Points on a hilly landscape, in no order, each with its height.
From any point a climber takes the steepest step (rise divided by distance) to one of its 2 nearest points. It stops when none of these is higher. Distance is the straight distance between rows; heights are no part of it.
dol height 53.4: [1 8 -17 -6 -19 -5 8 48 17 1 -10 8 14 12 -13 -8 -27 15 6 -28 -17 -3]
feb height 43.7: [-11 -17 8 -17 5 9 -2 16 -25 6 15 -37 -10 -5 7 6 3 4 -3 6 5 21]
puvaz height 33.3: [-32 0 -9 -7 1 -12 -17 6 7 -35 -11 11 0 -16 -13 18 8 34 -1 22 -5 -12]
kefoz height 12.6: [-5 -13 -20 0 -2 -3 -7 29 24 13 -11 -15 20 -14 15 20 -9 -3 -33 -4 -1 -19]
radu height 22.3: [-16 -6 -25 -7 24 -6 -8 -28 -1 -9 6 -18 14 -15 -8 -2 6 -6 -17 9 10 8]
Num height 48.4: [0 -39 5 3 2 -4 22 28 8 -10 -10 -6 -8 -30 11 1 4 20 7 2 28 12]
nor height 34.6: [15 20 10 -4 -17 -16 -4 -7 -18 13 34 -1 -8 5 20 10 25 -31 -15 12 -20 26]
babo height 40.9: [10 24 24 -1 -25 -17 0 30 10 -28 -10 -4 -20 -12 22 22 25 24 -8 9 -1 -2]
suf height 10.2: [-16 20 -10 5 3 7 -17 -4 13 22 -19 -4 21 16 3 13 -17 -10 -42 2 -17 -35]
favag height 56.5: [5 -4 32 3 -7 30 10 -11 -26 -8 -3 15 -25 43 -5 -16 -28 -20 16 -3 -8 0]
bamul height 18.1: [-3 -34 -24 8 -4 -7 18 -19 3 -14 -14 43 2 -3 -15 -16 -32 -30 -1 -3 11 13]
vetu height 24.3: [-3 -14 6 5 41 37 8 -24 1 0 -24 -5 6 4 -10 -23 -13 5 17 -9 17 -15]
pupu height 51.9: [1 -50 -13 0 -1 -3 8 7 2 0 -6 -3 -10 -27 19 9 -3 -9 -7 5 34 11]
Sapab height 17.8: [3 24 5 6 -15 -22 -4 1 12 12 -8 56 9 2 -1 11 28 -6 1 -5 -23 -12]
Magu height 5.5: [4 -11 -18 -3 -10 -4 14 19 -3 8 17 19 2 0 -19 -28 -6 11 44 -31 -2 26]
ret height 28.2: [-28 -8 3 -9 19 -21 5 -22 -4 -28 3 27 -1 -34 -34 1 21 19 12 22 4 23]
zok height 18.2: [-6 -1 -31 -1 5 -10 -11 -42 -4 7 14 29 13 7 -16 -12 -4 -26 -1 0 -8 8]
linav height 24.1: [-1 -7 -23 -1 22 -15 8 -8 16 -6 7 -18 16 -40 -1 -6 25 12 -1 -3 21 17]
gasab height 43.5: [30 3 9 9 -15 7 22 -7 -14 2 35 5 -10 23 -5 -31 -14 -30 32 -18 -9 28]
begel height 3.4: [-11 -25 -19 -10 -9 12 -3 16 -13 8 6 4 -5 11 -15 -13 -26 9 31 -23 -1 5]
tolu height 52.3: [-10 -1 27 -6 9 34 2 15 -18 3 -11 -27 -13 20 -8 -11 -25 18 14 -6 1 -7]
boma height 53.5: [2 12 -26 -5 -11 -10 -17 30 38 -34 -17 -27 6 -6 -5 10 -24 41 -4 -7 5 -31]
Sug height 48.9: [16 -6 -2 13 0 -4 25 6 26 -18 -20 -14 9 9 22 -3 -29 -22 -34 1 13 -6]
keten height 32.4: [12 47 5 -10 -10 -13 -8 -17 -8 -1 27 -18 -3 23 4 6 9 -20 -27 6 -23 9]
tifu height 22.7: [-16 8 24 -2 15 2 3 -19 -10 -5 -11 26 -3 -2 -19 5 23 21 15 12 -1 -9]
lok height 28.5: [10 -5 -11 2 -4 2 -11 1 4 14 -2 0 -8 -10 6 2 16 26 26 -9 13 -13]
Sog height 19.5: [3 28 33 -2 5 2 -7 -18 -14 -1 7 4 -17 7 -8 9 33 25 21 11 -4 -10]
pefab height 10.5: [5 38 10 -7 -8 0 5 34 9 15 1 -7 6 1 -15 -10 10 39 19 -21 -15 -1]
Varon height 26.2: [-7 -5 -12 2 43 21 11 -18 9 -13 -18 -31 25 3 -18 -27 -23 7 4 -17 17 -9]
ledel height 15.6: [-28 -44 8 -6 14 7 2 27 -6 -3 -11 -16 6 -16 9 19 -16 -11 -30 21 6 5]
bot height 32.5: [6 16 -6 -7 -14 -9 -19 10 7 5 0 9 -14 -19 3 13 40 42 28 -7 5 -10]
pugem height 49.8: [11 14 4 1 -16 -5 33 31 12 -21 -1 5 4 23 -9 -25 -29 5 7 -20 -11 15]
dopa height 17.3: [-34 -25 28 -3 19 9 -1 8 -14 -9 -17 0 -6 -17 7 23 9 8 -23 35 4 -5]
Rap height 29.3: [-7 34 1 -6 18 11 -1 -17 5 -27 -10 -44 8 25 -15 -9 -27 9 -20 -2 -2 -13]
gim height 46.7: [20 11 7 3 -2 -2 34 -1 -1 -11 15 3 3 23 -12 -33 -20 -13 14 -24 -2 25]
Nolob height 30.7: [1 24 -2 -6 4 4 -5 -21 -7 -8 8 -29 0 24 0 -3 -9 -8 -17 4 -4 0]
Vif height 40.2: [37 4 21 16 -15 2 15 -19 -24 6 45 5 -8 11 -7 -19 10 -35 33 1 -10 35]
Farap height 11.4: [-2 13 -19 -2 -4 3 -19 17 27 20 -17 -28 22 1 9 19 -17 -3 -42 -9 -7 -34]
nunad height 25.0: [12 1 -24 1 5 8 -21 -2 5 29 13 -37 7 -8 10 0 10 11 12 -15 7 -10]
pov height 50.2: [17 4 -32 -8 -10 -12 -9 32 35 -13 -6 -26 7 -18 2 7 -2 35 6 -22 12 -15]
bel height 50.6: [24 2 20 21 0 9 25 -4 13 5 -17 -14 -4 16 31 -5 -16 -24 -26 -2 14 -11]
Tobof height 36.5: [7 19 6 -10 -28 -15 -22 20 -2 -6 -4 8 -29 -16 15 26 40 32 12 1 0 -8]
Firep height 1.5: [7 -27 -27 7 -6 25 -20 -1 -9 22 10 -14 -4 13 -7 -15 -23 3 42 -26 7 -11]
loma height 31.1: [-33 -10 -13 -3 8 -19 -4 6 10 -37 -6 27 10 -22 -29 1 -1 31 9 17 -8 3]
dos height 22.6: [-9 -27 9 4 33 32 14 -26 -2 -2 -26 22 5 2 -9 -18 -19 -18 1 2 13 -9]
Napaz height 69.7: [6 -13 7 7 -17 -6 -4 1 -17 32 9 37 -6 3 20 7 12 -33 -4 8 -9 9]
buf height 27.8: [-11 27 -10 0 36 17 -1 -23 13 -9 -19 -32 26 16 -23 -19 -18 17 -5 -13 1 -24]
sono height 22.4: [3 -18 -28 -3 13 13 -15 -7 -11 24 25 -46 11 -2 4 -11 -12 -16 4 -13 7 9]
takig height 16.2: [13 54 34 0 -8 -4 -16 1 0 13 1 2 -11 3 -6 11 35 34 19 1 -12 -17]
pari height 60.8: [-8 -15 35 0 -11 22 14 8 -26 4 -16 32 -21 36 3 -2 -28 -21 3 6 -9 -3]
vetom height 60.6: [6 3 25 4 3 39 -3 -14 -25 1 6 -9 -18 31 -14 -22 -20 -2 38 -10 -4 -5]
pel height 21.0: [-1 -22 -33 -7 1 5 -13 -18 -17 4 22 -26 -3 8 -2 -13 -22 -22 5 -10 10 13]
dez height 7.7: [14 12 4 -1 -9 0 10 19 -5 21 21 11 0 0 -10 -16 13 20 43 -24 -12 16]
Zet height 47.2: [-3 -3 22 -9 -8 15 2 33 -12 4 -6 -36 -19 5 11 9 -7 21 0 0 5 3]
Boded height 9.0: [-9 21 -4 6 -7 13 -36 -20 -4 32 -11 4 4 30 4 12 -17 -17 -23 7 -16 -38]
vur height 25.7: [-23 -8 -6 -3 15 -11 -8 -37 -3 -7 -5 40 0 -23 -21 7 29 13 13 15 7 1]
ver height 23.7: [10 15 -5 13 22 -1 -5 -28 12 26 7 -5 19 -17 10 3 35 -3 -10 5 2 -8]
ded height 43.8: [12 46 16 3 -25 -23 -1 22 25 -40 -7 -13 -7 -4 17 19 8 9 -31 11 -12 -9]
gatam height 16.6: [-7 -18 -16 8 -18 -23 15 0 16 -31 -17 47 -1 0 -5 -6 -19 -9 2 3 2 2]
Depap height 47.5: [16 2 -7 10 3 -13 25 5 27 -38 -6 -22 7 -2 12 -10 -19 -3 -21 0 14 4]
gopif height 46.6: [11 -22 -22 -6 -6 -11 11 35 18 -12 2 -21 3 -18 3 -6 -9 22 14 -23 19 13]
loz height 45.8: [12 31 5 5 -7 -19 17 3 22 -41 -3 -8 2 5 6 0 -2 5 -22 8 -4 1]
Pevi height 15.8: [7 10 -11 9 -15 -17 14 5 19 -8 -10 40 7 8 -5 -5 0 2 3 -9 -8 -6]
puput height 59.3: [21 -28 -15 0 -26 2 -5 12 -11 19 14 -7 -21 1 28 5 -3 -20 8 -7 9 11]
zuro height 13.2: [5 59 26 -8 -18 3 -17 20 0 19 -1 -1 -3 6 -22 -1 15 43 26 -12 -17 -20]
lipur height 28.3: [4 9 33 1 7 -17 25 -6 -6 -12 8 9 -7 -18 7 5 34 -3 -10 18 8 23]
firid height 32.3: [10 17 21 3 -9 -7 -21 -30 -22 15 19 6 -14 11 22 21 28 -32 -18 27 -14 0]
kun height 19.8: [-8 -13 -17 3 15 -3 11 -31 -1 0 2 34 14 -7 -22 -21 -9 -21 6 -5 3 19]
mipus height 21.8: [13 10 10 23 15 4 1 -30 6 34 0 16 19 3 8 -1 21 -20 -7 5 -5 -14]
nuno height 14.0: [-15 -37 -6 -4 -2 0 6 53 14 7 -12 -13 15 -14 9 18 -23 -2 -25 0 -3 -5]
Taf height 19.1: [-25 -10 19 -3 37 19 -5 -21 -13 4 -15 -11 2 -14 0 12 18 8 -16 23 7 -11]
zake height 55.7: [17 -29 -29 -4 -23 -17 -2 17 10 0 4 3 -11 -19 27 14 2 -14 -7 -7 21 9]
Vefif height 57.4: [-10 -1 -14 -9 -18 -2 -8 42 17 -19 -14 -11 1 9 -7 9 -32 23 -7 -4 -10 -15]
fam height 26.3: [3 8 10 3 20 -14 15 -10 8 7 11 -5 12 -32 7 4 44 4 -7 7 6 18]
nokud height 30.2: [3 11 40 4 2 -5 10 -13 -11 -3 -1 8 -14 6 19 14 20 -19 -25 23 -1 6]
rak height 20.9: [-22 -28 -12 -5 26 9 -15 -32 -16 9 -1 -10 3 -19 5 8 8 -14 -16 19 16 4]
benot height 19.7: [4 18 5 12 2 -18 -1 -30 7 17 3 51 15 1 -2 7 28 -19 -3 6 -14 -11]
vulo height 64.9: [-11 -17 23 1 -14 7 2 9 -29 20 -5 34 -15 20 11 7 -6 -21 0 10 -11 4]
domer height 37.3: [27 13 15 10 -9 -5 2 -23 -19 19 38 8 0 8 1 -5 21 -31 15 8 -20 23]
bofe height 40.0: [-23 -8 -11 -23 -5 -5 -26 7 -21 -3 10 -19 -14 -6 3 24 15 18 -3 13 1 0]
pok height 19.3: [-7 -10 -29 -9 6 0 -9 -42 -25 -3 29 -3 5 11 -21 -25 -22 -43 5 -2 -7 27]
sefos height 36.2: [-26 -6 -6 -18 -16 -17 -24 25 -3 -35 3 -3 -16 -24 -3 28 16 29 -3 21 -5 3]
beza height 21.4: [-10 -29 2 5 34 21 17 -35 -6 11 -14 33 16 -4 -22 -25 -19 -32 7 1 6 11]
Boneb height 64.0: [16 -12 -15 5 -29 4 -24 16 -13 41 13 10 -8 7 21 11 3 -20 7 -2 -14 -2]
Kameb height 53.1: [2 -15 23 16 6 10 11 13 9 14 -25 -7 -1 -3 34 18 -1 -12 -32 8 14 -19]

Call two points neighbours if one is among the 2 nearest of the other. Go from one point of each pair to the other, from neighbour to neighbour, staying as high as possible. Name the lowest point that can't be avoided.
Napaz, Vefif -> gopif
Kameb, Napaz -> zok
Napaz, vetom -> favag

Two climbers start at each pair of points below. Name the first point that both come to, or write -.
kun, benot -> nor
dopa, Nolob -> nor
pefab, ded -> -
mipus, nunad -> -
Rap, bofe -> -

Where does a climber stop that starts at each point below?
dez -> vetom
Boded -> Vefif
gasab -> Vefif
Tobof -> Kameb
puvaz -> vetom
bamul -> Vefif
zok -> Vefif
Firep -> Kameb
Num -> Napaz
